Each row is a point on a tangle of strands that fork and nearly touch. The rows are in no order.
(in the rows, 128 means zero)
Points whose rows are less than 114 apart are linked; no others are. Some points are linked to none.
(107): [114  97 121 131 130 153 142 138  99 147 164 122  73 143 117 134  38 120
  94  87  97 176 129]
(270): [115 182 127 155 185 143 154 121 130 217 125  76 160 131 122 148 137 101
 107 158 141 100 179]
(356): [113 181 134 177 123 120 140 120 113 206 133 102 175 113 126 139  93 125
  96 162 143  99 186]
(698): [107  94 149  94 160 149  94 162 111 104  82  90 115 121 151 115 141 127
 164 106 127 156  76]
(485): [ 99 151  99 149 106 134 135 135 165 112 134 178 113 125 139 113 182 225
 124 153 154 105 115]
(942): [142 141 162  88 196 129 117 107 143 174 127  71 138 174  83 143 103  88
 145 134 104 113 141]
(662): [137  99 109 126 112  87 117  92 130 128 154 146  91 111 134 138 103 101
  73 130  83 158 172]
(151): [152 124 107 132  73 111 113 160 104 111 104 164  81 133 144  83 170 136
 145 138 141 113  87]
(695): [114 129 136 148  59 103  84 185 116 105 129 164  70 182 128  92 144 118
 152 139 137 108  66]
(604): [123  87 127 145  91  72 121  97 177  56 188 163  77 115 138 131 141  98
 135 109 109 158 120]
(416): [109  87  88 106 104 143 155  83 132 119 127 160 146  90 195 108 163 166
 116 154 150 129 142]
(39): [138 194 142 136 197 125 159 118 169 172 111  76 183 118 135 146 154  82
 133 130  98  84 179]
(941): [ 77  68 124  87  82 128 111 159 128  82 131 119 100  93 142 131  82 126
 120  91 119 172 113]
(752): [111 201  97 172  84 156 127 146 141 118 131 187 132 181 124 128 149 164
 120 183 156  81 102]
(222): [147  70 110 140 113 140 144 101 107 160 163 162  95 129 136 151  53 104
 109 106 115 157 112]
(189): [115  86 145 116 138 108 110 117 124 126 123 103 107 122 153 142 114 179
  93 112 125 149 124]
(514): [123 100 109 149 150 126  87 113 113 121 123 168 173 118 156 136  78 115
 104 124 101 137 144]
(76): [ 91 101 118 149 133 166 116 172  81 186 165 109 104 153  99 125  39 102
 109 116 112 164  93]
(136): [142  65 116 155 126  95 144  76 169  67 187 139  90  99 112 160 123 107
 128 106  62 154 116]
(217): [161  96 125 139  70  85 123 127 134 109 142 160 127  99 132 135 182 144
 123 138 112 161 100]
(213): [125 131 147 147 143 139 112 148 106 135 103 135 160 133  83 197 106  89
  96  99 135 159 134]
(47): [ 99 145  71 190 118 103 161  93  84 195 141 154 133 117  97 151 119 107
  64 155 125  96 142]
(482): [128 126 182 125 163 129 143  83 123 131 109 127 176 156 143 143 108 127
 112 120 142 110 181]
(749): [116 201 128 156 139 131 129 126  82 178 155 128 167 131  82 127  91 106
 109 162 177  66 155]
(600): [164 134 157 118 166 158 113 139 149 132 103 123 180 128  77 172 112 107
 142 107 115 132 149]
(285): [115 118 182  40 163 157 127 168 165 110 150  46 126 127  97 143  82  92
 165  95  84 120 130]
(654): [158  60 140 116  99 144 121 138 130 132 137 152 117 140 148 131  91 122
 138  90 124 172 130]
(923): [181 104 138  92 109 122 145 123 103 161 100 121 134 112 135 116 162 133
 121 143 129 150 159]
(882): [141 182 116 132  92 163 154 138 132 119 121 166 145 120 161  74 197 167
 160 161 146 127 150]
(373): [140 160 139  87 125 146 131 129 142  90 103 116 196 137 117 113 185 157
 186 149 160 100 105]
(797): [ 88  75 157  94 112 147 111 174 128 125 101  73 122 122 137 119  80 123
 149  90 119 168  95]
(958): [122  92 143 125  92  67 113 103 117  67 146 142  94 119 149 125 126 104
 103 116 100 167 145]
(867): [154 126 153 147 129  99 102 147 127  97 126 125 137 158 145  91 157 170
 140  85 123 151 115]
(1042): [ 88 150 106 147  82 149 161 126 155 129 123 177 147 107 161 114 210 199
 149 165 128 130 153]
(937): [ 88 125 154 123 127 124  99 136  99 113 140  95 131 160 119 126  59  74
  99 105 115 190 162]
(529): [162  79 167  84 131 167 128 155 132 126 100 139 145 145  97 152 108  98
 145  91 127 153 140]
(1046): [103 128  84 176 110  89 170  72 103 169 126 154 156 104 124 153 119 129
  74 154  66  99 175]
(435): [109 141 121 141 105 131 115 142 143 100 145 159  89 169 120 122 166 198
 132 145 179 138  72]
(499): [127 100 106 103 150 145 112 113 130 136 107 117 173 101 194 101 145 143
 122 153 143 135 148]
(1010): [141 101 111 162 140 115 139 103 137 191 124 117 161 125 140 159 106 146
  82 113 157 132 146]
(117): [153 155 139  92 108 162 182 115 139 133  92 109 193 109 140 102 174 174
 191 140 146  91 137]
(299): [ 91 118 106 180 134 108 118  98  96 181 147 187  73 160  77 141  89  78
  92 149 135 128 127]
(31): [145 161 158 118 112 107 123 138 146 108  64 115 101 146 117 102 187 142
 162 120 181 136 120]
(906): [174 125 175  88  97 115 126 137 119 129  89 102 101 121 118 117 143 138
 155 120 149 159 130]
(179): [117 133 186 108 165 126  97 114 112 116 131  97 148 156 139 135  85  84
 115 107 149 141 164]
(380): [152 114 151 175 108  89 111 150 125 124 123 143 147  88 152 152 150 141
  99 115 112 134 132]
(904): [159 157 113 133 130 153 111 161 152 106 116 161 147 100 159  84 163 176
 158 124 145 120 138]
(591): [117 200 150 138 180 156 126 129  83 154 148 126 163 148  76 138 102  52
 137 150 146  74 139]
(610): [144 126 156 157 151 163 113 164 101 176 158 107 137 165 116 136  56  79
 133 105 126 171 112]
(326): [150 127 174  84 162 140 133 174 150  80 145  77 134 135 121 126 157 132
 177  81 136 108  86]
(540): [ 94 145  66 154  72 126 120 124 136 100 139 208  97 168 118 127 149 150
 108 182 130  63  77]
(1035): [122 142 141 140 117 116 171 128 124 161  91  91 169  90 166 122 174 162
 120 130 113 110 186]
(835): [125 135 115 165 186 136  94 150  93 195 147 117 127 167 106 115  93  76
 113 133 173  93 110]
(608): [121  87  82 118  89  97 108 124 138  84 135 133 113  77 159 122 102 137
 130 110 138 155  89]
(314): [124 158 119 137 214 158 139 142 109 182 166  78 124 182  74 123  99  71
 136 126 159 101  88]
(436): [ 99 142  85 164 145 126 132 111  64 166 145 129 145 146  83 152  93 122
  60 141 145 118 116]
(466): [145 112  76 147 129 124 178  68 155 107 164 157  96  60 166 139 161 139
 115 149  91 152 136]
(584): [121 137 131 119 150 129  93 120  81 159 137 126 148 165  93 115  65 110
 106 145 109 100 164]
(789): [130 138 176  81 162 158 108 164 161  75 148 108 105 169 146 103 176 119
 196 121 158 107  86]
(375): [138 136 190 116 153 126 131 107 150 117  69 135 152 126 136 143 147 133
 148 115 128  96 181]
(714): [139 186 128 123 137 166 106 172 140  84 116 165 109 155 132  85 152 156
 174 125 168 106 114]
(204): [133 122 132 114 187 130  87 172 137 127  69  72 147 107 133 123 153 116
 147 106 119 132 113]
(410): [181 129 136  82 142 152 163 119 125 151  89  82 180 106 145 121 127 131
 167 125 141  87 144]
(976): [151 112 170  62 162 153 138 152 120 107 148  59 136 119 125 151 104 124
 146  97 134 108 114]
(264): [168 144 162  94 145 143 149 121 105 187 110  88 136 107 129 147  95 107
 134 144 131  81 157]
(364): [104 143 111 181 150 124 101 143  89 197 153 167  90 153  77 111 121  97
 105 148 178 107 129]
(622): [126 146 128 151 126  90 126  98 100 166 107 139 144 123  98 148 104 155
  72 150  81 113 192]
(351): [111 153 184 114 201 158 143 163 133 129 178  64 128 172  92 146  86  52
 145  85  84 135 115]
(683): [124 161 139 117 164 125 175 117 159 167 104  50 187 113 145 117 184 146
 149 139 107 108 185]
(770): [161 134 145 129 162 129 124 186 133  92 143  94 135 147 141  95 172 165
 144  79 140 104 110]
(981): [134  99  79 116 102 108 182  58 150 143 129 160 109  69 149 160 124 139
 100 140 107 127 157]
(934): [118 141  74 129  70  94 122 129 135  87 128 195  56 132 132  88 168 148
 122 164 123  81 107]
(320): [168 127 149 109 110 130 132 111  80 185 120 108 116 120 118 139  94 119
 110 149 118 153 146]
(566): [127 147 155 125 192 182 127 166 121 175 181  82 112 176  86 134  55  73
 158 111 122 125 105]
(317): [137 181 177 120 148 115 138 124 169 121  65 106 131 116 134 113 190 142
 177 119 152  96 145]
(618): [142 118  68 158 124 106 164  67 196  72 163 134  72  75 129 124 179 130
 152 153 108 135  97]
(726): [148 135  92 119  87 120 163 108 122 104  79 143 140  98 133 118 145 158
 110  95 165 142 142]
(561): [112 118 156 135  92 100 103 164 114  65 139 118  86 152 148  79 128 150
 136  91 117 166 108]
(989): [112 121 116 164 125  97 125  93 108 169 132 145  92 123  90 172  84  83
  75 146 104 164 145]
(1016): [141 124 139  89 130 130 100 126 139  92 112 116 206 131 115 131 150 157
 144 132 140 139 128]
(315): [ 98 116  73 146  83 121 118 125 174  70 170 177  67 116 126 145 153 131
 143 149 146 150  64]
(784): [119 117  68 144  94 112 160  71 166  91 154 166  66 122 138 120 187 142
 150 172 133 131  57]
(389): [175 164 171 115 212 150 148 143 144 115 151  90 146 144 123 156 115  68
 151  82  98 119 122]
(443): [120 146  51 150  61 110 112 124 172 100 158 179  75 178  76 145 136 119
 116 187 109 103  67]
(23): [107 120 108 132  69  89 151 102 154 103 126 173 130  94 138 135 217 170
 117 163 118 138 134]
(975): [101  99 101  93  79 153 105 144 158  81 146 178  66 122 129 122 135 143
 149 141 140 183  84]
(395): [129  88  84 132 118 102 101 101 125  92 138 161 143  77 185 120 100 124
 118 135  93 138 122]
(84): [123 110 117 108  81 113 112 123 118  75 113 148 171 118 118 124 141 192
 148 125 146 126  89]
(69): [118  89 152  85 156 153 111 144 111 146 120  61 135 135 126 136  49 130
 145 103 131 123 105]
(630): [103  97  73 121  95 132 205  63 129 155 103 150 167  89 163 141 143 154
 110 139 111 125 165]
(817): [105 197 123 162 146 169 119 158 162 105 124 156 138 178 138  99 180 162
 151 156 180  85 111]
(357): [117 120 168 134 116 103 109 139  99  98 122 114 100 136 156 116 106 101
 109  94  96 192 148]
(685): [124 116 130 101 111 148 102 155 159 102 145 141  90 128 145 113 147 173
 139 125 172 170 113]
(998): [144 107 120 137 169 119  96 146 106 158  55 102 142 102 144 130 119 124
 122 126 101 117 147]
(138): [144 152 147 158 129 117 145 124 106 138 113 141 155  91 155 134 136 144
 100 122  96 124 182]

A fork is a point with three links, a tip a point with one. Leave the first point through the second and follow the links. Name the first fork or tip that comes.
(416) / (630): (1042)
(1016) / (373): (357)
(482) / (375): (84)
(485) / (435): (499)

A fork is a point with three links. Follow the links from the first point to the second and name the forks in between, in order.
(683) / (981): (138) > (1042)
(285) / (566): (976) > (326) > (357) > (958)
(270) / (443): (138) > (1042) > (540)
(443) / (270): (540) > (1042) > (138)
(976) / (923): (326) > (357)

Name the points in between on the shortest way along the links from the first point to the second, in order.
(654) / (410): (222) > (107) > (76) > (610) > (566) > (314) > (835) > (364) > (299) > (989) > (662) > (958) > (357) > (937) > (179) > (482) > (375) > (317) > (31) > (906) > (923) > (320) > (264)
(375) / (797): (482) > (179) > (937) > (357) > (561) > (867) > (770) > (326) > (976) > (69)
(749) / (975): (356) > (270) > (39) > (683) > (1035) > (138) > (380) > (217) > (23) > (1042) > (485) > (435) > (685)
(695) / (499): (151) > (934) > (540) > (752) > (817) > (714) > (904) > (882) > (1042) > (485) > (435) > (685) > (975) > (315) > (784) > (618) > (466) > (981) > (630) > (416)
